Each row is a point on a landscape with many valleys, with its height.
From any point a ball rolls to the lowest of the 2 points nearest to it. It stops when none of these is lower. Distance is the straight distance between rows; heights are no part of it.
nika:  -1.5  -2.2  26.7   9.7  41.9   6.8  -5.0  12.0   8.9 -44.5   3.4  -2.6  -6.1  -2.6  13.1  13.6 -30.8  -6.5   4.6  22.9  16.1 -13.9  height 7.3
sibe:   0.8   0.2  -6.8  -9.8 -14.2  11.5   0.7  -5.0   8.6  13.3 -10.8  -1.1  -4.3  11.6  -4.5 -17.3  12.8  -7.6  15.3   8.7  19.5   9.3  height 60.6
pel: -15.5   1.6  -9.4   4.3 -29.8   7.7   9.8 -10.0  -5.9   1.3  -9.8  -2.6 -20.1  -7.5 -13.2  15.7   4.7  -5.9  19.8  -2.1 -16.6  -7.5  height 39.4
vira:  -5.0  11.3  -5.7   5.7 -13.3  10.2 -11.7  17.4  17.5 -10.2  23.7   4.9  17.8  -0.7   1.7 -14.9 -11.7   6.8 -11.6   0.7 -20.0  15.0  height 41.2
Selo:  25.2 -31.7 -31.4   5.9  -0.2 -25.3  29.6 -13.5 -27.2  22.9  13.2 -15.3   5.7 -13.3   3.7  -7.2   6.6  12.3   5.2   5.0 -41.5  18.2  height 10.8
bubad:  -0.5  -6.3  17.6   2.5   1.4   2.9  -9.1  -5.8 -16.2  14.7 -11.6   9.4 -11.7  24.3 -15.9   1.6   8.6   9.0 -18.1 -11.5  35.1  -5.3  height 35.3
mil:  -5.1 -18.8 -10.8   8.5 -55.9 -31.0  12.8   2.5  -0.3  25.6 -12.8  24.0 -16.2   9.0   2.4   3.3  33.5  14.7  -6.7 -20.4 -27.7  10.0  height 50.9
mobi:  -4.6  -8.5   7.9  17.4  11.1  27.0 -40.5  -1.2  21.8 -12.8 -11.2   4.0  -6.0  11.6  -5.6   8.6   2.3 -26.4  19.3 -15.1  -3.0 -30.2  height 37.4
bibek:  -2.7 -20.9  -2.1   1.6 -19.9   1.1 -27.4  14.0  -7.7  43.8   2.0   3.4   3.2  -1.4   0.0 -21.9   7.9 -13.8 -18.1 -14.5  39.7  -8.8  height 22.6
kupa:  33.0  -0.1 -21.0  -6.7  20.0 -11.3  -1.2  13.1  -3.3 -10.0  15.1 -20.8   1.5 -39.6  -0.2 -10.3 -21.0  -6.1 -10.8   0.9   2.8  12.1  height 22.5
fipot:  -2.0   3.5   2.2   1.8 -29.0 -21.0   5.6  -7.6  -8.7  19.3   6.6   8.6 -18.8  -2.1 -16.9   8.7  12.7  20.5 -17.8 -24.7 -16.6  -3.0  height 57.1
neda: -15.5 -25.8 -17.2   1.7 -50.9 -10.2  -2.6   3.8  -7.3   7.9 -26.7  19.0 -24.2  17.1  -3.9  -1.1  30.5 -14.6 -11.6 -19.0  18.0   5.2  height 43.5
reb: -25.0   9.7   2.9 -20.1 -16.8   3.6   8.0  -4.7   5.0  -8.3  -8.3  -3.2 -23.0  17.5  -0.8  -6.8   4.7 -12.2  18.9   9.8  37.1   3.7  height 62.0
fav:  -5.1  31.8 -22.4  -5.9  -2.5  -7.6  -9.1 -13.0   4.8  10.8   8.2   7.0   6.5 -29.4 -16.1  -6.8  -2.7   3.4   0.9 -25.7  -5.1  -7.2  height 15.6
Ran: -16.8 -26.7  20.6  -4.7 -40.8   1.1  -9.4  20.9  -2.9  16.5   1.5  -2.9 -22.7  28.3  12.6  -4.7  17.4 -19.0   0.4   8.9  20.9  -0.7  height 55.9
veno:   9.4  36.8   2.2  10.3  28.6  -1.5  23.4  -4.8  10.6 -42.0   3.7  -1.2  24.6 -12.2   0.0  20.1 -16.0   9.5  -8.9   5.7 -16.2  -6.2  height 34.0
finan: -37.1   1.0  -1.5   3.3   5.9  -1.5  31.6 -10.2  -3.2 -52.3   2.4   8.2 -13.0  36.9  16.6  15.4  -7.1  11.3  -0.6  11.0   6.3  10.4  height 34.8
vora:  11.3 -23.3 -28.2   1.7   5.1 -17.0  11.0 -18.8 -26.3  41.1  18.3  -5.0  10.0 -13.0  -1.7 -17.1   3.2   4.3  20.0  -1.2 -46.0   7.7  height 14.1
beken:  20.4   9.5  17.1  15.1   9.6   8.7   7.2 -10.7   6.5   3.2  11.1  -1.4  10.4   3.9 -13.8   1.5  -8.7   9.1  -0.4  -0.2 -23.4   3.7  height 14.0
ganu:  15.9 -30.6   6.9   4.8  10.0  15.3   5.1   1.1 -18.5  13.8 -23.8  -1.0  -3.4   4.2  -1.8   1.7   3.5   4.7  11.2  23.5  14.0  23.9  height 56.6
zafi: -20.1   0.6   7.3  10.9 -26.3   6.6  19.0  -9.3  -0.6 -15.1  -6.8  -1.4 -20.8  15.5  -0.8  24.9  -1.8  -8.6  20.7   2.3 -17.3  -5.0  height 34.6
tibup:   2.8  23.6  -5.5  15.6  14.7   3.4   2.4  -1.6  16.9 -47.3   5.6   3.3   3.8 -15.2  -5.7  25.7 -22.7   0.9  -4.5  -5.6 -18.1  -4.1  height 37.5
laz:  26.3 -22.3   8.4  12.4 -14.1  -6.7  -1.3  -8.8 -14.7  36.0  17.7  -7.7  -2.7   8.2 -12.7 -11.2  13.4  13.3  -6.7 -17.1 -19.6   4.0  height 14.5
pezi:  10.1 -31.8  -4.9   0.5 -22.2  10.3 -32.0  15.6  -0.3  18.4 -10.9  -6.0  -7.9  13.0   0.7 -14.8   6.7 -35.2 -10.0 -13.5  46.7  -0.2  height 27.7
Ges:  10.5 -15.3   4.8   1.4  -7.7 -18.8  15.4   5.9 -22.2  26.3  11.6   8.1  -5.1 -19.7  -6.4  -7.7 -22.1  16.0  -9.4   4.9  18.7  24.1  height 15.0
garod:  25.1   6.7  -6.1   3.8  34.1  -0.5 -29.8   6.0  28.1 -11.9  -5.0   2.9  10.7 -41.4  -0.6 -10.1 -20.6  -4.2  12.3   5.5  -7.6 -19.6  height 14.8
kagig: -26.7   3.2  21.1   5.2   1.2  12.4 -13.8  -2.5  19.8 -24.0   6.1  14.0 -13.5  27.6  -3.4   0.4 -10.7 -15.4  17.6  -6.2  18.1 -14.4  height 27.1
Bur: -13.6 -21.5 -15.1   1.8 -32.4  15.2 -17.3  -4.2   1.9   0.0 -26.0   7.4 -11.0  26.9  -3.6   0.9  31.1 -21.3   2.0 -15.0   2.4  -3.2  height 39.0
dorig:  35.3   3.6  11.7   8.5  53.8  -8.1  10.3  15.6  -6.5 -23.5   1.9 -13.9  19.3 -34.3  10.0  12.1 -35.6   7.1 -18.2  23.8  12.4   0.3  height 14.7
nep: -10.7  31.2  21.7   2.8  -4.3  -9.2  39.4  -6.3   3.5 -22.1  17.9  -7.9   8.6  13.1   3.8  19.4 -11.6  17.5  -3.5  14.2 -12.8   2.2  height 24.8
zem:  15.1  14.7   8.7 -28.5   8.1  -1.8  -0.8  -2.4  -8.4  24.5  15.3 -30.0  -0.5  -5.3  -1.0 -16.4   6.5   0.4 -13.7   0.8  17.0  -8.4  height 57.9
Vozi:   8.9  20.1 -26.9 -12.7  21.8 -12.4 -17.4  -9.2   6.9  16.6  22.4   6.8  22.2 -31.9 -13.3 -24.4 -11.6   4.1  -1.9 -20.5 -10.3  -7.1  height 25.2
degil:   4.0 -28.3 -23.7  21.9 -28.2  -6.4 -10.0 -16.9  -4.2  60.2   9.1  19.9  22.5  18.7  -5.8 -18.0  23.8   3.9  12.1 -25.9 -26.7   2.7  height 16.6
Dezol:  12.5  21.1  23.2   5.5  36.4  11.2  -6.3 -11.2  33.1 -26.8 -14.5  12.0   1.3 -15.3  -4.5  -0.7 -24.4 -14.4  27.2  13.7   2.8 -19.9  height 23.7
piro:  -7.6  26.8  10.2 -14.3  40.6  15.9 -15.6   0.4  17.4 -21.2  -3.9   2.8  19.1  -8.5   3.4  -6.2   1.1   4.7  -5.5  10.0   2.4 -14.6  height 41.0
mik: -16.8  -1.2 -18.6  -9.1   1.7  23.9 -10.6  12.8  -8.2  -5.4  -5.0  -8.8  16.2  -8.6  10.1  -2.6  19.4  -0.6  -1.8  10.5 -30.9  -8.5  height 33.9
par:  19.0  32.9  -3.0   5.2  43.3  -1.2   7.5 -17.3  14.1  -7.9   6.7  -0.4  35.9 -31.7   2.9   0.8 -19.6   7.6   8.7   1.1 -36.4 -13.2  height 23.5
ravem:  10.4 -19.0 -10.7  11.0   9.1  11.2 -20.9  12.5   4.8   2.3  -8.1  14.0  -4.9 -22.2 -17.5  -8.4 -17.9 -11.7   3.3  -2.8  18.2   6.2  height 35.6
Dat:  -5.8 -16.1  20.7 -11.8   7.0   3.3  24.4  -7.8 -30.3  -0.8 -27.5 -14.0 -28.0  14.4   4.7  21.3  14.3   6.0   4.5  19.6  20.7   2.4  height 51.2
fom: -14.1  23.7 -10.2  11.2  -9.7   3.3  11.9   1.1   0.4 -23.2   3.2  -0.6  -0.4 -19.5  -5.4  29.6 -17.6   4.1   3.0  -3.7 -27.2  -5.3  height 41.6
rasi:   8.2  -5.0 -17.4   5.9  12.9  -2.9  24.5   0.6 -20.1  -4.6 -14.8   2.7   8.7 -15.4  -7.1   6.1  -2.1  24.7 -12.3  13.5  -3.1  21.8  height 24.5
renar:  16.5   6.4  15.3  -0.6  30.8   6.0 -25.7  -4.7  18.0  20.9  -2.1  10.4   9.3 -12.7 -15.7 -25.0 -15.3  -5.9   7.7  -4.7  37.3 -14.7  height 25.9
Luva: -17.7  21.2  21.2  -1.7   6.5   7.2  19.7  -2.1   3.2 -11.6  11.3   5.2   7.4  11.1   2.0   4.7  -7.5  14.6   2.1  19.3  -1.1   0.8  height 20.4
pebon:  31.0   7.2 -14.0   0.8  35.4  -8.6  13.3  15.8 -11.9 -21.2   9.6 -25.7  16.0 -31.6   8.8   3.6 -17.8   5.6 -29.9  10.5   3.0  10.4  height 18.8
toko:  -5.4 -32.1  -9.2   4.0 -58.1 -28.2   2.2  12.1   1.1  21.9 -25.3  31.3 -14.1  21.2   5.8 -11.6  39.3  -0.4 -11.5 -11.6   4.2  15.4  height 47.2
Nerag: -21.2  11.8  -5.0  13.5 -19.2  26.8 -32.9  -2.9  21.5  13.7  -4.5  16.7  13.5  12.5  -2.7   9.0   2.8 -19.9  21.6 -21.5 -17.4 -14.7  height 35.4
pokop:  -6.6  22.2  -7.7   4.2   3.9  31.0 -23.2 -15.6  18.1   7.1  -7.0   6.4  10.8 -11.0   1.4  16.8  -2.2 -14.1  29.6 -13.2 -37.5 -15.9  height 30.4
Zin:  -8.8   8.8  13.1  12.5 -46.3   1.3   2.2  -6.4  11.9  37.2  15.2  12.2   4.1  10.4   1.4   7.2  -1.1   6.8  21.0 -12.3 -32.4   0.8  height 48.8
nebor:  -1.0 -21.9  23.1   9.0 -15.1  14.4   0.6  -3.1  -0.1  -6.1  -5.1  -8.0 -26.9  28.1  -4.6  15.8   4.0 -15.1  13.6   5.4   2.4  -2.5  height 29.3
Vel:  -2.1 -26.6 -22.4  12.0   0.3 -11.7  -1.2 -17.2 -17.6  53.3  21.4  16.9  24.1  -1.8 -10.2 -19.7   4.3  10.7  14.8 -11.6 -38.8   2.6  height 7.9
duv:  -2.6  -8.0 -15.7   5.3 -39.7 -13.2 -14.0 -14.9  -1.2  55.6   1.4  14.6  16.4  15.9   2.8  -9.3  41.2   0.5  -6.6 -37.9 -26.3  -9.9  height 23.9
Gokub:  -5.0 -15.2  10.5  12.0  23.5  27.1 -32.9   6.8   2.5  -2.5 -17.5   1.0  -3.3 -10.3  -6.6   4.2  -1.2 -16.8  11.9   3.0   1.7 -31.6  height 39.5
gafe:  11.8  11.4   1.0 -23.8  19.8   3.7 -15.4  -0.1  -5.1   1.8   0.5 -15.6  -4.0  -2.5  -8.7 -11.8   8.3  -3.1 -13.4  -5.1  26.8  -4.3  height 59.8
tivot:   3.0 -11.4  10.5  23.3 -16.2  13.8 -31.9   0.9  17.1   3.4  -2.5   1.5 -13.7  17.1 -12.6   4.3  -2.4 -30.7   5.1 -22.3  22.2 -22.1  height 34.5
safo:  -9.4  22.0  18.7  -4.6 -19.4 -23.8  44.5  -3.2  -0.5 -26.3  12.4  -6.2  -6.5  31.3  12.6  20.3   4.0  27.5 -10.1  12.2  -9.4  12.4  height 29.5
nom:  18.6  -5.0  -5.7  -4.7  26.6  -7.9  24.4  -4.6 -22.1  18.8  19.6 -21.1  17.7 -36.3   3.9 -14.1 -14.6   6.0   1.3  15.9 -19.6   1.2  height 11.4
veme: -15.3  23.9  -6.2  -7.6 -26.3  -4.4   0.6   6.1  10.1   6.3  24.2   9.8  15.6   1.8   4.3  -6.1  -2.0  17.1  -9.8  -1.8 -26.9  12.9  height 43.7
ribig: -19.8  -4.7 -15.1   9.6 -56.5  -0.3 -14.5  -8.3   9.1  40.2 -14.8  16.4   9.1  30.6  12.5   2.2  45.4  -9.5   1.0 -33.7 -17.4 -10.2  height 29.7
miti: -20.4  14.1   6.5 -18.3  21.7  10.7   9.6  17.4  -1.1 -38.1   7.0 -23.0   2.8  -1.8  20.6   3.7  -8.7  -6.8  -1.4  31.6  13.1  -9.6  height 43.0
Rane: -28.2  30.9   3.3  -7.9  25.9  11.6 -22.7   8.5  24.0 -37.6   2.3   2.8  12.0   4.4   9.6   4.0  -3.8  -2.2   0.6  -1.4   3.0 -21.7  height 43.4
puf:   7.8 -15.8 -22.5 -17.7 -40.6 -22.7   2.2   4.6  -4.2  27.1   4.4   2.5  -7.1  -3.2  -0.3 -26.8  19.6  -0.9 -13.4 -13.2   1.9  19.5  height 39.9
kir:  15.8  16.5  12.5   0.7  33.6   1.7 -33.1   1.9  33.2  -1.3  -2.8  22.8   9.3 -25.4  -9.8 -19.7 -20.2  -4.3  12.3   0.7  25.9 -24.2  height 21.2
kis:   8.1  -3.5 -34.5 -17.5 -24.4 -18.4  -1.8  -7.5   3.6  27.8  19.6  -3.5  11.3  -4.5  -2.1 -31.2  12.1  -0.4  -5.3 -13.9 -14.8  19.5  height 35.9
bon:   7.6 -21.0  10.7  -8.7   0.7  -8.3  -2.7  21.5 -24.8  20.4 -10.1  12.3  -3.5  -8.3  -5.4  -1.2 -18.7  10.0  -8.9   5.8  41.9  29.7  height 6.7
rudag:   6.4 -17.8   0.1  -9.1   9.7  -1.1 -20.3  14.5 -15.9  37.8  -6.8   7.1   7.6  -9.0  -6.5 -21.1  -2.6   1.2  -8.7  -5.3  48.3   6.9  height 16.1
fibag:  17.7  13.4  21.9   8.1  18.3  16.5 -10.2  -9.3  24.0  -2.2   4.7   0.1  10.3  -7.0 -11.5  -6.5 -16.9  -7.8  20.6   4.3 -13.0  -8.3  height 19.0
Gitaf:  -4.0 -13.3   4.8  15.1 -51.5  -0.3  -9.8   2.2   3.5  35.3   8.1   1.4  -7.1  -0.4  -5.1  -0.4   5.0 -15.1   8.7 -15.5 -12.7 -10.0  height 51.7
Maz: -16.1  24.3  -7.9   5.0  12.1  26.6 -19.2  -0.2  11.6 -15.3  -2.7  -1.0  16.4 -11.2  11.8  22.9  -4.1  -6.4  12.6  -4.2 -44.0 -15.3  height 25.8
lunab:  20.8   2.9  -1.7  -6.7  31.0  -6.3  27.4  19.3 -16.3 -29.2   1.1 -25.5  11.0  -8.6  14.7  14.2 -15.8  10.0 -28.4  22.9  29.2  26.2  height 23.1
Tuzel: -15.0  10.3  20.8 -13.6 -16.9 -17.3  22.3  -1.5   4.5 -24.0  12.3  -6.8 -22.0  40.8  14.2   3.3   8.6   7.6  -3.6   7.5  14.8  11.9  height 34.1
vivi:  13.0 -23.4  16.0  13.3 -25.2   3.9  -4.9  -5.2   2.6   1.7  -6.3  -3.9 -26.2  44.3  -1.7  10.0  25.2  -3.0  -4.8 -11.9   2.1   8.2  height 24.3
Dep:  -3.0  21.8  11.0  10.5 -29.0  -5.7  -3.2 -17.2   5.3  20.2   6.7  13.3 -11.8  13.4 -22.7   6.4   5.4  16.0  -8.1 -29.2   1.3  -6.6  height 59.9
Banuk:  19.2 -16.8 -28.5  -1.5   7.8 -16.9  42.4  -7.1 -26.4  16.1   6.7 -24.8  14.5 -26.4   9.3  -6.8   0.9   9.5   5.8  18.8 -24.4  16.2  height 3.8
tuma:  -6.9  19.4   2.2   0.4 -33.6  -7.8  -0.2  -6.4   9.2  33.3  20.4  13.3  16.0   7.9   1.1  -0.1   2.1  15.5   1.1 -19.9 -32.1  10.8  height 46.4
guzi:  13.2 -12.8  -7.0   2.5  20.5   6.5 -32.9  22.2   9.3 -21.5 -10.4  13.7  -6.2 -16.9  -8.9  -8.0 -13.7  -6.3 -11.5  -5.5  23.9   6.5  height 38.2
Sulut:  12.6 -18.7  21.0  -2.4  21.4   7.5  22.8  -2.2 -30.1   2.1 -24.0  -9.6  -3.2   9.0   4.0  14.0   2.3  15.5   1.2  24.6  15.4  18.8  height 54.6
Fana:  16.2   3.6  12.2 -23.8 -16.0 -13.1  10.3  -2.4  -4.6  22.6   9.6 -20.2 -15.2   5.8  -0.7 -12.6  11.0   6.7  -9.5   2.6  14.0   6.9  height 55.8
nida:  10.0 -17.4 -10.8 -22.3 -21.8 -25.5  26.1   4.0 -15.7   7.9 -29.9  -7.3 -22.4  16.2  17.5  -2.6  38.4  14.4  -3.7  16.9  10.4  28.8  height 47.3
Kuz:  -4.8   7.7  -2.3   5.0  -8.7  20.5 -29.7  10.5  21.9  -1.4  15.0   2.2  12.9   7.4   0.7  -6.9  -2.9  -8.2   4.0 -10.1 -21.9   1.4  height 38.9
doko:  20.5  -7.6  -0.8 -13.2 -16.2 -32.3  36.7   5.5 -15.0  -0.6  -8.3 -12.6 -16.8   9.5  11.7   1.9  22.2  21.6 -12.7  13.2  12.7  31.1  height 49.9
kobeb: -18.4   3.1  20.8 -22.7   3.4  -4.8  16.7  -0.4  -3.3 -30.4  10.4 -21.5 -24.4  33.6  20.1   3.7   1.9  -7.0  -2.1  15.1  25.2   1.2  height 37.2
bufuz:  -7.8   6.5 -12.5 -10.6  32.3  21.3  -1.6   4.5  -5.8  -7.8 -17.1  -7.2  21.8 -15.2   5.4  -5.1  10.9   8.7  -0.3  19.7  -9.5  -4.8  height 37.3
Minez:   5.7  -2.4  -6.6  12.4   1.6  10.3 -26.1  -0.5  18.3  17.7 -10.9  19.4   4.2 -14.9 -12.8 -22.5 -11.4 -20.6  18.8  -6.5  35.5  -1.9  height 31.5
duf:  -5.2  13.6  34.2   2.9  30.8  14.7 -10.5 -16.9  30.0 -31.7  -5.4   5.9  -3.6  16.8   0.5   7.0 -19.1 -23.0  35.2  10.0  -1.3 -27.2  height 27.3
nuz: -13.4 -14.1   9.5   3.6  -5.8  -4.7  -4.7   5.9 -22.8  -6.6 -13.4   9.1 -28.6  10.3 -16.0  16.0   1.7   6.8 -18.4 -15.1  29.4   1.7  height 39.8
vuf:  30.2  -8.2  13.5  15.9   3.8  -3.6   6.3 -12.6  -7.0  19.8  17.8  -5.1   0.3  -7.3 -17.1  -6.8 -13.1   7.7   4.7  -9.0 -19.7   6.1  height 9.0
fomo:  -5.9  27.5  13.0   2.4  27.3  17.9  -6.0  -3.6  11.6 -30.0   0.0 -11.0  14.2 -19.3  14.4  27.2 -11.6  -4.7  14.2   4.9 -34.3 -30.9  height 21.1
zati:  -6.0  21.3 -16.7 -12.9  -9.4 -12.6   4.2   0.2  -2.9  10.4   8.3   6.6  -0.4 -30.5 -13.7 -13.4  -9.8   4.7  -9.4  -9.9  14.3   2.2  height 2.8
Vozo:  20.9 -18.5  20.6  11.2 -19.5  -5.7   5.1  -0.5  -2.9  14.1   4.7  -6.0 -13.0  27.5  -3.5   2.5  12.7  12.7  -9.6   0.4 -12.2  11.1  height 19.5
Tudu: -18.2  16.1 -13.6   2.8 -35.7   1.3  -1.0  -3.9   0.1   8.1   2.3   3.6  -3.7 -20.4  -1.1  25.2  -9.7  -3.4  10.7 -14.8 -30.0  -5.7  height 44.7
vev: -21.0   6.3  -4.8  -3.6   6.4 -14.6  41.0   7.5 -11.9 -48.1  -1.4  -1.1  -5.9  23.3  17.6  16.7  -6.3  18.3 -19.9  17.1  25.1  19.4  height 30.5
fem:  -6.4  -0.2  -7.3  -5.2 -49.2 -29.8  15.2   3.8  -6.7   8.3  -8.3   8.5 -20.9   3.1   3.6  12.7  29.8  18.5 -15.3 -17.1 -23.0   8.0  height 53.7
Gaves: -47.7  -5.7  -3.2   4.3  18.8  11.5   7.8 -12.0   4.2 -47.8 -12.4  19.4 -18.0  36.2   3.1   6.6  -6.1  -1.4  19.3   5.9  20.1   3.0  height 38.4
deta:  10.3  16.0 -20.7  -2.0  47.0  -2.7  -5.7 -22.6  -3.7   9.1   9.3   1.3  40.0 -30.1  -2.2  -3.2  -7.4  14.6   5.8 -10.4 -42.3 -15.0  height 16.0
zik:  20.9  25.6 -21.3  14.6  38.7  -4.2  24.7  -3.4  13.2 -31.3   7.4  -6.0  40.2 -34.6   8.4   9.1 -23.1  10.9  -7.6  12.2 -26.2  -0.9  height 29.6
doka:  -6.0 -29.7   7.6  15.2 -54.9   3.2 -12.8  10.8   3.0  30.6  -1.1   1.1 -14.2  21.0   2.7  -9.5  12.8 -23.0   2.0  -7.7  18.1  -9.0  height 54.1
favug:   5.3  13.4 -31.4 -19.1   2.7 -15.6 -10.9  -8.0   3.9  30.8  34.4  -1.4  21.3 -16.1  -2.4 -35.9   3.1   1.1  -2.7 -16.3 -13.4   8.3  height 31.1
musa:  11.4   1.6  -3.9  -4.3   3.8 -20.6  13.1  -5.1 -16.8  37.6  19.4   8.2   0.2 -25.6 -11.7 -22.5 -13.8  18.0  -9.9  -2.5  17.5  10.9  height 15.7
Mabe:  -1.4 -20.4  -5.8  -5.6   4.2  17.0  -7.3   8.6  -4.1  -7.3 -21.5   0.3 -11.2  15.3  -0.8  -2.6  10.1 -10.2   7.6  12.4  25.7  22.0  height 58.6
roson: -26.9  23.9   4.9 -10.0  25.7  10.9   3.9   7.2  10.4 -57.1   8.4 -16.1   3.5  14.9  21.1  13.2  -8.2  -6.2   2.3  13.1  -3.4 -13.5  height 44.8
Dagum: -12.4 -25.9  17.7 -21.0 -37.0 -13.1   2.9  17.7  -4.1   3.7  -2.5  -1.7 -34.0  30.5  17.5  -3.7   6.1 -10.4  -2.7   8.9  45.1  18.3  height 57.6
Div:  11.3  -4.4 -31.5   9.7  32.1  -1.4   0.1  -8.5 -14.3   2.0   7.3  -0.3  28.1 -26.0  -6.1  -4.0   0.3  14.2  -4.8  -3.5 -38.2   6.5  height 6.8
lep:  10.7 -11.6 -32.2   2.7  17.0   2.0   2.7  -0.5 -19.5   4.7 -10.7   2.9   9.2 -22.0 -15.6 -14.4   3.7  13.2 -10.6  -4.5  -5.5  16.9  height 16.4
rali:  -6.6  -4.6  15.7   7.0  24.2  19.3  -5.4 -10.2 -17.6   6.2 -25.9   0.5 -10.4  -7.3 -18.4  17.0   3.0  -1.4   4.8   4.8   1.4 -22.2  height 43.1
gikuf:   2.5 -18.1  -2.9  18.8 -33.7  10.5 -39.0   9.4  14.1   7.8  -3.2  -0.6  -8.8  17.2  -5.4 -10.0   5.0 -41.8 -10.2 -27.8  35.8 -18.1  height 31.6
Goto: -10.9   7.6  19.6  -2.1  -1.1   9.6 -13.2  -5.8   7.4   0.8   2.1   6.1  -9.1  32.5 -12.6  -0.3  10.1  -2.2  -8.8 -11.0  28.0 -11.7  height 31.2
ner: -24.2  -9.0   7.6 -21.0 -15.4  -8.3   4.3   3.6  -5.7  -2.8  -6.9   1.8 -31.0  22.4   6.7  -2.1  -1.0 -13.3   4.7   5.0  58.3   7.1  height 60.0
relig:  -9.5  -7.2  24.0  -5.4  23.4  14.1   5.3  -6.3 -17.9  -8.3 -19.5 -10.0 -17.8  -3.5  -5.0  19.2  -4.6  -6.5   6.1  16.9  18.8 -16.7  height 46.6
zepos: -10.2  15.5  -3.6   3.3  21.7  -6.6  37.6  17.3  -3.5 -46.9   3.8 -10.1  11.3   4.8  18.3  14.6 -15.6   7.9 -18.8  27.1  26.3  18.4  height 27.0
pevir:   4.8  24.2  19.1  -2.4  44.0  10.5  -9.5  10.3  20.2 -39.2  -1.3 -15.3  24.3 -20.4  24.4  11.2 -12.3  -6.5   1.7  22.1 -24.5 -34.2  height 16.3
Tapek:  -8.7  19.4  16.8 -27.2  24.1  -0.2  17.1   3.1  -7.3 -29.1   2.4 -20.4  -4.8  12.5  14.4   2.3   4.5   1.5 -17.7  19.8  25.5   1.2  height 40.4
Navof:  -0.1  16.9  34.1   3.3  52.1   5.6   4.5   8.6  13.5 -49.3   0.6 -16.2  12.9 -11.1  19.5  24.8 -23.3  -3.4  -7.8  29.0  -4.1 -34.0  height 11.8
tupo:  27.7 -10.1  -5.5   9.4  49.4   4.0 -17.8   2.6   4.7   4.8   6.1   0.4  19.1 -37.8  -2.7 -15.5 -21.6  -1.5  14.1  12.7 -22.7 -10.1  height 9.3
Nezek:  17.7  11.0  -8.1 -14.8 -11.1 -18.5  25.0  -7.0  -9.8   5.7   2.0 -15.9 -13.7  -6.4  -3.2  -2.4   8.1  13.4  -9.7   1.5   2.1  13.8  height 53.2
fivip: -22.8   8.8 -11.3   1.7   0.5  22.4 -12.9  11.3   8.1 -34.1  -8.9  -6.4   9.2   8.3  14.4  18.7   4.8  -2.0  -2.1   5.5 -37.2  -5.1  height 30.0
refuf:  28.1  -9.4 -11.0   0.3  51.5 -13.7   7.0 -13.1 -13.9  13.7  25.6 -14.9  20.0 -44.8  -3.8 -15.1 -22.5  -2.8  14.1   9.0 -24.3  -5.7  height 14.2
tepe: -17.7  -9.8 -20.6   5.1 -50.5   8.6 -13.8   0.0  11.3  15.2 -17.6  20.6   2.2  23.8  -1.7  -0.9  24.8 -21.2   3.7 -22.1 -17.9  -0.8  height 34.7
Kera: -18.6 -13.4  -3.3  -1.3 -26.4 -11.2  10.5  -2.5 -14.1  -8.9 -20.6  14.7 -31.0  16.1  -7.9  16.9  17.4   4.9 -11.4 -10.6  17.0   4.9  height 44.5
Gobam:  23.3  -4.4  26.3   8.1  34.8  10.0  -4.6  15.4   2.7 -21.8   5.2  -6.2   3.1 -16.1   1.9   4.0 -28.6  -3.3  -1.0  23.4   9.2  -0.2  height 10.5
Defo: -22.4   9.7  15.2   4.4   2.7  15.1  -2.9   3.3  11.1 -28.4  10.3  12.4  -2.6  22.0  -1.4   1.2 -13.2   5.7   8.1   8.4   5.7   9.4  height 24.0
Rovo:   8.7 -26.1 -25.3 -23.7 -42.9 -29.1  17.8   7.7 -12.2  17.6 -22.0  -2.5 -20.0  -3.7  13.1  -9.8  32.5   0.7  -7.4   2.5  -2.9  23.9  height 43.8

Two balls start at each pair of points below. Name the first point that both come to, or write -.
fem and puf: -
Dep and Gitaf: tuma
ner and nuz: -
fivip and zafi: -

Call two points neighbours if one is among the 2 nearest of the other. Go from one point of each pair to the other, from neighbour to neighbour, staying as low as possible. Name the highest point that can't be avoided.
Vel and Div: Tudu
vuf and Luva: duf
vuf and zati: Nezek
tupo and Banuk: refuf
Banuk and Vel: vora
Vel and nika: kupa
bon and zati: musa
